Points on a hilly landscape, in no order, each with its height.
From any point a ball rolls to the lowest of the 2 points nearest to it. It stops when none of these is lower. Distance is the straight distance between rows; heights are no part of it.
z395: [183 141 125 102 105 122 123 131 129 138 158 124  93  93 109  39 148 153
 145 146 109 108  90 104 144 141 141 128 138 132 143  89 111 124 146  94
 120 144  66 135 161 194]  h=19.5
z143: [141 169 152  97 128 105 208 126  98 122 188 131  62  93 156 129 118 113
 112 120  57 134  90 126 183 112 122 143 128 127 133  84  89 105 109 136
 153  73 138  97 134 142]  h=51.3
z698: [134 108 103 129 127 115 138  85 153 113 116 159 171 161 124 162  82  85
 109 108 144 119  95 161  84  50 139 147 119 100 108 148 148 112 104 135
 149 124  93  80 149 105]  h=62.1
z626: [113  93 150 102  85 163 103 116 107 160 147 159 116  84 156  82 142 140
  64  90  86 113 149 132 134 171 134 118 109 132 100 111 171 134 152 137
 163 138 136 110 154 125]  h=15.2
z49: [160 152 150  97 150 130 135  92  72 106 183 118  94  93 177  33 129  90
 123 121  58 119 112 155 137 122 142 137 143 107 151 129  76 102 119 131
 118 131  77 115 147 134]  h=48.3
z285: [144  91  85 153 169 122 119 127 126 127 140 143 154 131 123 181 132 132
 133 132 135 149 189 126 127 119 127 167 140 158 126 101 177  95 120 128
  88 126 128 111 102  59]  h=15.1
z158: [124  72 102 156 144 110  91  90 143 125 158 131 136  90 141 170 148 114
 123  89 125 147 175 120 120 186 126 177  98 128 117 103 176  95 111 160
 135 127 138 113  88  53]  h=9.7
z315: [104 160 169 100  72 145 118  98 126 111 115 136 164 123  96 120 147 144
 126 115 147 168 130 166  86 115  63  63 134 117 123 134 191 170 157 128
 111 163 131 139  93 144]  h=49.4
z451: [171  61  85 119 156  94 161 110 136 138 144 134 124 113 176  88  97 134
 112 112 124 124 100 114  76 190 129 141 103 161 150 175 126 130 102 153
 203 147 120 153 172 130]  h=19.4
z51: [157 138  86 120 116 122 162 117 149 143 142 156 139 103 115 110 105 150
 128 158 138 168 119 126 154  60 138 135 168 140 124  95 193 111 131  74
 108 152  94 100 162 120]  h=56.0
z411: [ 99 194 159 129 113 167 151 153 151 110 101  90 125 141 115 161 134 158
 106 109 129 111 152 121 106 120 102  82 122 118 113 115 169 180 121  80
 141  96 186  85  77 128]  h=46.4
z233: [ 89  96 127 104 114 181 101 151 116 104 141 127  81 146 106 169 110 129
 154 126 112 160 104 157 123 109 114 113 101 105 108 152  66 119 111 130
 115 122 103 113  52 121]  h=39.5
z255: [ 83 110 135 141 122 167  86 113 149 112 106 137 174 154 157  90 126 159
 128 127 142 138 184 123 109 129 134  99 132  97  94 161 164 145 112  93
 148 176 117 161 116  89]  h=15.7
z264: [ 99 147  97 107 110 162 182 125 158 146 103 138 133 109 121 136  94 131
 116 147  94 174 128 154 171   5 129 127 172 124 111 104 149  92 109  79
 102 117 131  97 132 112]  h=54.2
z98: [141 116 128 110 145  95  92 178 160 151 115 155 177 196  84 158 139 120
 168 107 147  81  72 101 126 128 146 100 111 176 155 148  60 200 146 160
 112 123 136 105 173 175]  h=26.1
z333: [137 169 108 170 178  71  67 124 120  94 104 118 153 139  82 142 103 107
  99 145 154 124 140 134 129  91 113 130 163  99 158 124 137 109 172 124
  72 103  96 117 110 148]  h=40.5
z404: [ 88 133 152 148  83 137 120 142 130  98  73 133 151 164 135 142 117 137
 138  98 155 129 129 117 125  85 170  96 116 131  69 165 153  92 108 147
 184 106 131  92 113  74]  h=59.5
z816: [110 157 118 148 135 121 120 108 101 178 107 112 146 157  79 133 117 119
 102 142 207 140 137 123  73  96 116 165 130 136 113 100 144 135 106 172
 129 134 161 163 118 174]  h=32.7
z232: [155 156  90 130 120  86 102 126 136 133  68 124 146 162  81 113 136 145
 120 157 167  57 121  74 134 130 137 149 111 134 134  99 180 152 150 110
 170 119  90 140 166 147]  h=39.4
z559: [157 119  90 103 171  96 111 160 187 124  98 105 173 161 137 158 149 124
 157  95 124 131 119 127 117 100 170 136 120 125 145  98  93 118 184 107
 116 113  78 135 142 121]  h=24.7
z463: [ 91 130  81 143 158 153 114 118 144 173 142 123 102 125  82 145 128 114
 107 151 179 138  91 137  92 103 130 171  85 101  93  98  91 115 107 197
 139 106 139 148 112 178]  h=35.3
z250: [139 126 124 134 123 134 162  66 104  95 201 151  90  89 173 116 109 116
 136 124 116 159 139 149 109 188  90 142 144 120 138 146 150 126 100 116
 119 153 124 131  95  97]  h=28.0
z55: [133 125 111 188 173  92  77 131 169 155 124  81 162  86 119 112 158 123
 101 119 183 160 177 132  63 165 122 159 112 107 152  99 188  91 175 181
 101 122 153 164 150 145]  h=24.8
z700: [128 105 106 147 134  87 116  78 137 112 130 145 161 148 126 199  95  89
 147 142 161  96  55 135  87 110  93 145 114 120 176 170  74 146  90 175
 128 112 121 179 120 139]  h=32.6
z615: [117  94 120  76  54 158 143 139 138 132 150 123  86  65 150 179  96 133
 179 114  79 185 112 167 143  79 130  83 127 115 144  90 104  79 132 124
 116 124 101 111 131 113]  h=43.5
z711: [115  97 164 199 156  73 123 113 123 123 164 133 169 136 173 113 151 134
 137 116 107 121 157 148 162 137 121 150 110  48 151 125 100  84 138 176
 159 111 123 143 178  98]  h=35.4
z639: [122 132  89 133 145 112 144 100 142 169  91 125 161 156  77 143 174  98
 104 131 166  94  92 104  85 143  81 118 124 146 178 152 100 198 128 176
 194 122 156 179 132 204]  h=35.6
z85: [111 117 139 109  94 123  94 148 161 138  79  91 136 143 107 156 140 123
 162  66 150 146 110 120  64 170 140 133  84 174 122 148 110 142 125 141
 175 134 173 158  92 133]  h=36.2
z767: [134 104  84 135 172 110 133 116 144 169 171 127 138 130 137 144  83 109
 109 139 157 132  76 154  97  94 158 168  94 104 140 107  78 131 109 175
 154 105 124 136 175 173]  h=36.7
z598: [ 94 165 181 102  73 149 169 126 160 110 105 136 102 111 146 102 128 150
 120  77 107 122 157 144 140 105 111  86 146 111 111 149 184 156 111  86
 147 121 157 111 118  89]  h=48.6
z987: [ 97 135 114  57 107 194 157 105 162 141  90  99 116 108 141 134 110  96
  94  99  86 167 146 163 101  51 140 107 141 120 113 108 142  94 143 107
 130  90 138 108 142 102]  h=52.5
z904: [156 105 145  74 126 136 159 153 109 142 145 131  87 139 153 136 124 125
 162 126  82 127 109 103 164 137 150 152 138 165 129 136  66 107 114 143
 105 107 106 121 133 103]  h=48.1
z820: [114 100 105 178 149 132  96 103 155 100 113 114 125  53 125 162 121  99
  61 116 137 109 155 142 132 153 122 134 110  88 125  91 174  84 113 115
 129  99 159 100 115  87]  h=14.4
z417: [ 89 105 141  86 113 188 186 126 113 163 126 153 112 168 119 119 130 154
 133 136 150 165  86 128 162 145 122 102  86 153  71 147 125 146 134 146
 150 176 133 121 111 145]  h=39.9
z396: [142 136 163 112 119 135 161 152 122  73  90  97 101 145 181 148  73 113
 127 130 134  78 128 117 141 175 140 152 146 119 119 161 114 128  77  90
 135  91 176 159 158 103]  h=45.1
z287: [132 121 141 108 118 133 110 120 148 141  95 103 169 133 117 125 129 109
 157  96 133 115 105 151  57 149 132 133 119 114 155 150  58 159 132 133
 136 128 155 175 142 174]  h=39.8
z754: [141  98 118 130 176  61  76 132 136 152 133  99 160 126  81 123 161 113
 157 142 159 142 139 137 120 116 120  97 141 126 172  78  76 123 168 160
  72 139  85 196 131 175]  h=31.6
z418: [156 146 134  77 178 108 146  98  76  93 167  86  71  87 120  52 132  68
 107 104  64 108  91 124 105 130 126 105 136 176 161  91  65 130 134 105
 127 159  79 128 159 166]  h=46.3
z980: [126 106 113  76 140 137 151 180 180 161 134 107 125 149 119 186 106 136
 146 145 137 135  79 125 128 119 159  85  80 159  97 131  76 145 140 139
 124  99 117 107 123 156]  h=24.9
z680: [109 152 106 130  98 148 149 109 128 134  86  91 126 151 110 125 161 137
  92 111 187  53 125  92  95 173 105 156  81 107 112 120 156 180 121 143
 228 107 156 168 139 180]  h=46.6
z59: [ 87 117 100  89  86 177 144 152 161 113 123 120  95 100 124 155 126 146
 162 132  94 148 105 167 158  65 115  60 115 108 103 125 126 119 130 102
  99 119 110  79  64 113]  h=41.4
z794: [177 113 103  90 143  79 116 114 129 144  60 119 116 134  77 121 171  87
 137  98  80  88  86 120 138 104 150 140 153 191 157  94  99 123 144 119
 156  98 120 124 134 142]  h=32.0
z568: [113 143 103 132 107 141  90 103 106 122  86 122 141 160  94 104 165 128
  88 135 196  64 159  81 101 172  95 128 107 118 104 108 208 183 134 115
 157 153 115 157 120 164]  h=43.7
z887: [116  87 159 113 128 150  81 118 145 139 146 145 172 125 178 120 138 154
 113  93 100 102 174 127 142 166 136 100  99  83  90 124 166 147 151 122
 153 157 113 128 152  90]  h=9.0
z885: [163 195 139 149 107 118 169 147 131 102 147 101  51  69 153 116 131 160
 131 147 116 122 178  98 153 195 132 160 150 145 157  89 179 140 118 101
 102 103 184 125 120  92]  h=51.0
z262: [ 92 126 154 116 142 138 218 141  88 158 162 166 137 186 157 153 125 157
 114 156 173 149 125 126 172 130 110  92 128 137  85 147 117 109 118 157
 172 136 143 136 143 143]  h=37.5
z398: [ 78 131 101 152 106 144 138 116 135 125 122 106 110 129 114 116 158 132
  76 137 184  95 133 107 123 130 123 116  91  90  62  93 147 111  90 142
 211 110 137 139 117 150]  h=48.0
z591: [138  69  71  92 170 115 168 106 132 170  93 122 141 161  93 125 175 125
 136 145 153 139 128 115  99 139  81 125 119 153 151 136  95 158 112 166
 174 158 123 220  97 149]  h=38.6
z679: [150 102  72 123 121  93 107 107 147 140  89 132 153 107  80 153 121  93
 132 118 109 123  75 148 112  64 149 119 109 154 147  93  96 100 175 176
 144  82 107 134 155 154]  h=35.7
z428: [134 179  84 185 129 145  77  98 105 118 161 160 138 113  92 109 123 149
 134 135 121 141 132 157 121 123  80 176 140  54 129 125 179 149 128 105
 101 152 140  56  57 145]  h=28.9
z13: [122 176  86 179 152 148  46 134 142  95  85  98 103 122  77 117 105 150
 142 149 129 120 145 157  96 142 105 162 137  73 130 143 159 157 148  93
  60 137 133 103  47 133]  h=32.8
z480: [175 120 111 158 122 126 121  81  80 114 194 159  83  71 158 101  88 133
 174 169 109 152 147 156 152 142 126 153 155 140 150 129 137 100  89 120
  51 163 136 128 115  81]  h=24.4
z765: [149  84 129 127 125  98 113 125 171 136 144 148 155 108 156 133 124 171
 125  99 129  88 121 105 115 203 135 121 115 116 125 140 146 136 147 153
 178 122 119 150 168 115]  h=13.3
z979: [110 121 163 125 172 144 147 215  88 186 163 111 106 138 157 102 149 129
 103 161  64 139 120  94 202 118 184 158 154 152 110 130  45 126 138 117
  87 125 130  91 178 154]  h=45.6
z653: [152 189 168 130 147 110 160 181 114 130 115  90 130 101 121  98 156 152
 109 155 154 138 204 101 106 159 119 135 187 159 165 116 184 135 145 128
 106 143 174 151 149 181]  h=55.9
z886: [147  98 102 143 152 127  88 145 138 188 160 159 138 127 142 130  93 154
 135 156 153 181 128 146 131 102 167 117 118 142 139 124 122 110 157 152
  80 152  91 132 168 118]  h=67.1
z297: [144 147 121 141 142  60 119 135 128 143  99 143 197 191  94 143 145 119
 121 138 181  71  76  98 103 130 122 115 130 152 193 150  94 187 129 178
 143 140 152 154 179 198]  h=31.4
z796: [102  83  84 141 149 161  96 105 131 150 181 170 153 121 149 153  70 129
 114 134 162 163 126 150 109  97 135 115  96  99 122 143 145 150 110 134
 105 186 113 114 130 128]  h=65.8
z976: [178 133 137 133  99 113  78 100 116 105 121 189  97 138 105  94 106 102
 132 131 142  83 100 106 123 170 151 153 130 169 132 174 167 132 130 115
 117 143 106 104 143 136]  h=27.4
z583: [119 108 158 171 160  90 143 138 157  79 155 128 163 143 176 160 150 162
 140 113 135 176 183 167 126 139 110  99 152  99 145 130 110  94 100 130
 120 120 140 148  97  66]  h=40.4
z734: [151 172 138 137  79 136  64 110 106 107 134 169  53  95 105  84  96 103
 139 137 103 115 106 135 122 155 137 125 132 135 148 173 152 133 144 110
  87 110 141  69  95 124]  h=20.8
z441: [120 147 192 151 133 123 128 162 105 120 116 160 117 156  97 121 128 148
  93 169 176 133 146 109 156  92 144  33 166 186 109 137 126 109 144 142
 106 121 142 135 137 162]  h=54.8
z952: [ 86 116 153 168 121 167 117 142 136 131  99 156 129 115 168 107 126 165
  98 162 102 144 159 135 157  63 158  90 150 169  98 159 179  97 113  96
 125 145 113 110 151  77]  h=55.8
z431: [153 100 144  48  81 114 163 157 127 119 167 114  73  97 151 178 126 120
 218 113  60 161  93 143 155 112 121 104 122 164 161 120  91 117 125 136
  99 111  88 118  89  82]  h=45.8
z960: [ 84 151 117 141  50 142  73 132 179 104  95  96 150 134 101 189 111 133
 171  94 150 143  94 122  92 140 134 114  91 124  88 146 160 143 140 108
 133 118 163 114  71 116]  h=31.9
z675: [156 107 139 103 130 123 122 194 155 159 123 154 151 182 127 152 139 119
 175 123  91 101  91  74 127 132 173 142 125 212 140 171  83 159 145 119
  95 126 102  73 173 148]  h=19.9
z73: [122 131 174 100 189 163 164 180 113 135 119  81 142 140 151 141 162  83
  81 115 130 102 212  97 122 202 149 158 158 184 156 134 136 173 137  95
 127 127 155 157 188 132]  h=60.2
z571: [123 138 148  96 147 142 159 144  54 168 112 133 143 147 110 144 183 124
  96 134 122 108 181 102 156  89 147 121 132 178 109  77 133 131 149 177
 173 109 167 114 151 134]  h=49.8
z687: [134 144 148 143  57 116 136 123 177  86 116 167 165 109 176  97 126 171
 173 112 104 150 164 161 155 111 143 116 159  82 119 114 171  97 109 103
 134 151 138 134 149  64]  h=51.5
z716: [ 87  57 135 106  95 154 127 154 143 126 116 102 108 149 109 203  83 120
 179 107 135 154  77 143  97 125 116 105  64 118 122 186  68 129  95 206
 167 128 110 140  86 134]  h=37.2
z924: [117 149  93 179 130 105 120  84 126 122 118 140 189 119  97 150  50 112
  91 153 171 150 115 157  99  53 101 130 164  81 107 132 167 114  99 126
 101 130 122  92 153 144]  h=63.3
z161: [125 119 119 107 135 122  98 136 127 134 107 123 116 124  90  90 199 115
 135 132 122 138 165 135 125 121 146 121 153 148 125  96 122  95 149 121
 112 124  64 164 111 112]  h=31.1
z372: [140  65 114 118  94 122 155  98 153 136 125 158 140 152 168  88 102 148
 172 106 122 130  66 120 117 179 137 145  99 164 121 208 151 149  95 159
 195 175 120 132 157 115]  h=24.0
z853: [148  78 111  94  99 143 101  57 135 103 102 120 111  71 117 103 101  90
 136 114 121 110  97 167  81 126 119 116 120 103 138 153 116 117 120 116
 129 127  88 150 143 137]  h=41.5
z387: [145 116 142  71 165 147 140 191 137 132 114 117 117 174 140 176 147 101
 127 134  50  89 101  61 158 106 186 155 112 201 102 164 106 146 124  80
  92 119  54  63 125 138]  h=17.6
z32: [173  76 105  65 165  99 154 133 170 145 101 120 149 138 131 120 154 117
 137 104  75 116  91 120  93 108 153 126 124 150 149 128  99 133 141 125
 174 120  69 112 128 114]  h=28.8
z186: [152 140 139 119 104 136 188  85  60 175 189 144  75  75 161  68 130 123
  99 131 113 139 120 129 137 187 104 142 148 136 134 106 100 114 135 170
 151 140 170 144 164 175]  h=25.8
z147: [105 107 188 143  96 126 112 147 103  89 108 167  86 144 116 134 105 142
 118 135 151 133 109 136 157 128 140  72 144 167  93 167 113  79 113 168
 143  92 125 115 118 108]  h=57.4
z351: [128  93 182  70  66 168 119  71 101 142 123 161 170 120 100  80 148 128
 137 102 139 136 130 165 108 118 100  56 128 129 144 138 127 164 166 142
 120 180  92 143 140 159]  h=45.9
z344: [ 44 113 144 181  91 147  96 124 126  99 134 146 170 143 156 126 133 194
 143 128 157 143 149 141 124 157  87  49 100  79  93 150 128 155 106 120
 144 170 133 154  61 118]  h=21.3
z909: [ 76 114  94 145  89 145 168 111 171  97  94 120 167 123 104 156 123 110
 115 101 183 156 128 145 101  61 132 103 130  90  74 134 138  93  93 121
 175 128 103  77 109  95]  h=61.0
z159: [ 96 122 155 131 152 151 179 112  91 136 136 161 167 181 169 146 108 156
 101 143 169 155 166 131 151 141  94  88 140 139 108 164 164 153 110 103
 133 191 173 164 105 113]  h=34.3
z214: [ 79 142 126 189 141 143 139  90  93 137 123 139 191 161 140 128 113 192
 129 147 150 139 190 156 150 122  47 101 141 127 125 108 146 140 100 109
 109 184 198 142  72 101]  h=30.4
z847: [ 91  48 103 133 106 137 100  99 133 125 111 116 131 133 105 202  91  86
 140 127 142  96  51 140  93 139  72 117  75 121 146 202  82 155 100 196
 173 106 122 177  90 139]  h=35.2
z855: [147 145 122 113 126 125 131 114 121 109 141 131  58  81 112 105 139 135
 127 167 102 114  87 119 162 134 113 113 134 119 115  71 129 115 156  88
 114 120 112 131 103 156]  h=13.8
z17: [124 100 101  55 162 126 128 192 194 139 115 102  90 141 109 169 137 118
 127 114  73 106  78  94 154 110 179 102  87 183 107 128  97 131 164  91
 119  96  44  82  97 148]  h=21.6
z195: [136  75 143 129 109 130 134 118 133 132 142 174 133 154 191  87 122 150
 163 132 139 153 130 107 125 183 143 164 132 152 112 185 140 106  90 114
 157 183  81 166 152  75]  h=28.5
z113: [ 86 136 120 119  93 159 111 191 175 135 127 114 120 160  98 218  99 138
 156 117 154 164  76 126  95 145 147  94  51 138  94 145 131 163 161 139
 124 113 154 106  68 157]  h=28.2
z866: [146 111  92 139 194 109 121 154 190 110 122 115 159 156 137 192 138 135
 128 117 118 134 160 117 118  98 155 143 129 131 133 118 166 119 148  80
 106 114  81  88 118  75]  h=20.1
z972: [115  98 161  69  78 187 162  86 107 165 151 170 147 124 127  95 110 149
 133 147 140 170  87 161 151 116 120  79  87 136 111 155 141 161 163 142
 133 206 116 150 174 164]  h=42.5
z850: [149 149 134 132  51 124 113 139 154 111 100 167 128 134 103  82 130 174
 139 140 167  81 113  85 124 142 167 145 117 164 100 140 185 124 132 124
 167 140 105  99 171 127]  h=33.9
z35: [143 175 136 175 217  97  96 175 138 107 119  85 123 136 106 141 124  93
  98 139 107 132 139 153 177  94 133 116 140 122 177 105 123 126 178 100
  68 103 136  86 129 154]  h=43.6
z435: [116 141 143 107 107 157 167 101  66 126 152 122  51  79 161  92 112  98
 123 129  77 157 109 168 136 121 114 136 157  96 115 134  64 103 102 139
 138  96 136 134 115 127]  h=50.0
z550: [142 136 156  77 137 136 169 142 139 120 107  86 146 143 164 155  82  91
 140  87 127  87  96 117  83 171 146 147 135 128 129 178  65 175 105 106
 148 112 166 144 162 147]  h=42.7
z361: [173 128 126 134 167 114 109 120  94 108 132 113  48  63 112 103 137 100
 108 160  82 108 127 117 182 155 142 142 143 165 151  99 130  96 139  84
  67 126 105 136 128 116]  h=18.9
z792: [131 156 120 124 129 154 133 141 148 119 111 105 139 151 114 153 168 152
 126 136 141 137 193 100 130 160  85 136 123 112 101  86 188 162 114  77
 131 127 147 141  68  95]  h=43.9
z769: [168 166 107 149 129 132 112  86  81 124 175 162 100 114 134 124  99 115
 174 125  88 137 133 150 132 124 129 198 139  95 150 137 129 126 107 128
  65 107 184  93  95 101]  h=19.8
z511: [144 143 128 163 143 122 114 112 140 140 119 106 156  84 143 132 151 127
 101 109 137 138 197 140 119 160 119 168 147  84 143  92 171 104 149 152
 113 114 195 148 132 109]  h=19.6
z455: [139 153 109 186 124 112  76  84 117 117 161 137 176 126 126 136 109 125
 152 123 140 145 142 148 120 133  81 182 140  54 153 130 143 139 120 132
  67 151 162 138 102 127]  h=25.0
z832: [143 122 152 104 165 112 105 136  93  98 106 128 138 153 109  97 212  85
 120 128  91  94 205 119 168 132 133 145 168 136 149 111 113 132 150  74
 120 124  81 142 110 102]  h=35.1
z401: [141 168 130 126  80 155 112 123 126  95 121 178 115 149 113 126 108 120
 162 121  87 112  96 140 140  90 138 130 137 110 131 155 134 143 156  95
  88 103 121  62 100 108]  h=13.6
z168: [104 188 150 176 101 157 137 148 124 144 104 132  82 109  91  93 139 139
 100 156 140 156 161 110 127  91 165 177 132 213 104 138 193  93 101 111
 116 119 146 126 130  98]  h=51.6
z275: [118 186 183 115 117 137 181 211 110 149 129  87 128 134 118 100 181 128
  94 119 142 109 195  73 154 164 147 125 159 193 153 103 146 164 143 109
 146 116 174 131 190 174]  h=58.2
z506: [125  84 118 157 131  65 148  69 158  84 154 150 135 142 101 176 130 126
 120 130 169 115  98 136 104 145  64 106 125 121 169 171 113 131 119 159
 155 123  74 189  75 122]  h=35.5
z289: [123 134 147  99 175 144 154 188  81 177 123 117 117 174 132 120 160 103
 110 152 134 120 144 105 161 134 158 148 132 151 105 106  61 138 124 146
 136 131 155 154 167 163]  h=47.6
z953: [107 126  94 182 166 111  62  96 127 141 154 154 166 141 127 141  47 117
  83 147 203 137 134 133 106 113 116 138 107 117 122 137 192 159 108 151
  90 168 140 107 149 153]  h=64.7
z200: [170 103 118 109 125  83 103 141 148 137 114 132 122 113  79 104 151 132
 150 143 130 146 101 136 120 124 128  99 144 185 150 118  89 115 164 122
 112 153  55 157 149 153]  h=26.2
z26: [146 132 125 141 202 139  93 159 100 151 161 133 111 144 147 102 123 105
 120 175  84 120  96 123 195  73 196 151 124 108 133 116  84 114 169 107
  81 149  95  90 185 162]  h=43.3
z705: [128  72 148 154 126 105 113 114 118 122 165 134 150 120 214 115 108 145
 151 128 132 151 152 141 130 174 139 145 147  85 122 150 109  80 100 142
 126 153 114 176 177  75]  h=32.2
z227: [171 175 148  90 143 138 156 132  81  91 176 157 114 154 149 141  98 103
 161 117  76 107  99 118 138 107 130 179 133 118 158 159 109 155 118  98
  84 111 141  67 113 128]  h=14.1
z306: [118 160  77 159 100 138  87 133 182  89  81 108 108 127  90 134  91 144
 157 175 185 138 101 127 111 127 120 146 133  75 110 144 157 139 101  53
 100 121 108 131  98 120]  h=36.5
z712: [125 158 163 121 134 148 159 173 113  85 131  77  66 126 174 118 140 113
 131 130  98  94 154 102 142 223 125 192 149  89 149 152 110 138 106  79
 140 102 170 137 128 118]  h=47.1
z594: [177 164 157 148 180 112 151 183 110 128 134  74  85  62 136  96 144 111
  98 153 114 130 199 110 158 178 112 153 161 159 187 101 172 137 151  91
  64 109 181 138 140 133]  h=53.3
z963: [158 169 128 127 127 162 158 167 113 133 126 103  62 106 128  88 132 133
 120 151 128 121 134  93 130 156 153 205 137 138 143 120 156 132 106  81
 125 118 150 128 129 136]  h=49.0
z211: [116 107 169  83  74 166 180 122 158 146  92 129 134 110 148 121 115 136
 112  86 123 140 131 157 120  98 152  81 142 136 100 119 148 116 124 122
 154 122 141 119 174 111]  h=50.7
z927: [148 193 107 168 161 113  71 180 153 142 140 105 138 142  89 167 133 106
 128 125 144 125 137 127 131 145 163 151 116 106 158 118 102 162 194 146
  55  84 168  88 127 155]  h=46.5
z582: [ 70 149 160 171  87 133 116 126 111 121 135 150 162 134 170 137 137 179
 176 119 101 138 162 162 175 154  83  82 130 114 102 122 145 146  99 115
 119 149 209 127  63  92]  h=25.9
z303: [125 111 131  63 178 123 178 128  64 113 168 102  83 141 175 126 136  96
 139 123  38 138  78 118 189 108 123 122 134 132 105 101  47 101 117 115
 123 116  86 109 119 134]  h=49.9
z710: [140 118 140 153 100 108 169 144 125 118 162 129 154 138 179 179 125 159
 148 108  84 116 110 107 178 142 130 157 120  93  88 124 116  86 110 175
 159  89 172 105 144 100]  h=45.2
z478: [ 76 176 119 150  97 164 147 137 111 148 110 128  91 112  81  84 146 133
  82 137 170 132 143 110 126 117 149 141 121 159  64 100 193 103  97 135
 173 138 164  95  91 152]  h=49.6
z79: [ 99 113 142 176 106 125 141 146 167 105  88 149 158  98 157  84 136 197
 143 131 113 112 192 149 172  93 145 113 156 129 111 130 187  95 107  92
 144 156 110  88 158  24]  h=53.8
z969: [120 162 115 183 151  94 104 120 124 155  95  69 140 111  75 137 137  98
  76 151 206 105 154 114  90 102 119 155 114 100 139  93 158  86 156 181
 128 107 165 152 158 184]  h=29.4
z652: [193 112 110  77 142 115 145  59 141  99 140  93 103  77 112  91 134  92
 139 106  77  89  56 143  99 153 113  95 115 135 175 111  88 147 147  92
 134 134  84 135 136 154]  h=44.0
z434: [152 103  91 110 128 126 148 108 113 144 111 122 152 165  94 147 167 153
 147 138 161 136 146  99 136 154  78 164 122 139 108  97 123 160 122 136
 125 158 126 188  75 106]  h=41.3
z525: [133 147 200 161 148 106 123 162  91 131 143 127 119 116 184  91 153 113
 102 102  85 136 170 143 143 123 148 161 151  83 157 128 117 104 136 154
 140 102 158 111 175 117]  h=38.2
z773: [144 135 147 165 144  91 176 132 114 102 189 135 127 117 173 145 121 161
 148 147 102 149 158 133 197 156 108 124 157 106 147  93 107  87 104 140
 133 108 163 150 122  97]  h=42.9
z920: [ 99 126 104 153 159  81  41 135 154 136  91 112 168 165  91 130 131 117
 118 157 181 137 119 135  90  88 119  90 127 105 163 118 102 143 188 156
  93 121  57 163 127 170]  h=36.0
z234: [148 153 113 174 155  72  92  94 149 110 166 132 196 142 135 186 113 128
 148 140 169 132 126 134  92 121 107 148 133  73 177 139  96 147 113 159
  72 134 125 187 115 146]  h=29.0
z430: [131 117 139 134 142  74 160 110 143  80 155 150 162 155 115 168 167 129
 154 117 165 170 136 144 103  96  96 111 137 102 122 138  97 101 103 152
 152 107  82 156  67  82]  h=38.0
z636: [130 177 153 133 137 136 176 179 142 100 129 133 128 178 180 145 124 175
 166 109  88 127 141 127 160 121 167 162 133  99 127 131 111 128  91 114
 138  94 169  94 133  96]  h=47.2
z319: [103 150 142 146 145 111 124 149 102 153 103 126 157 176  99 142 158 135
 106 143 187 117 155  82 151 120 130  68 113 172  95  97 113 125 147 177
 142 112 156 152 121 142]  h=52.3
z897: [146 134 156 144 195 150  97 141  62 133 158 120 111 131 165  72 126  82
  88 132  65 118 132 128 167 112 164 188 139  74 166 148 102 136 151 113
  99 106 129  76 186 125]  h=40.9
z136: [116  85  79 136  92 122  84  99 134 159  92 125 134  81  96 128 112 105
 139 117 156 154 111 159  72 107 140 134 112 130 134 109 122  84 142 163
 151 140 103 163 157 134]  h=38.7
z758: [156 138 115 114 119 138 203  59  91 140 229 154  95 107 170 102 155 145
 129 136 104 127 115 129 121 197  61 109 137 106 125 138 107 124 146 147
 184 161 128 123 110 138]  h=29.2
z89: [112 127 167 100  62 155 122 120 104 155 129 128  99  92 142  63 134 130
 113  98 121 128 125 134 120 175 130 112 136 115 108 126 115 127 147 161
 176 137 171 163 161 170]  h=20.9
z296: [121 166 138 150 126 197 121 146 109 136  99 136 120 132 123 104 145 183
 113 164 114 101 164 121 165  86 134 137 175 185 122 133 185 138 115  76
  97 154 144 110 121 107]  h=54.1

For each start below, name the point where the ball stops.
z296: z401
z698: z887
z49: z158
z26: z887
z594: z387
z972: z887
z952: z387
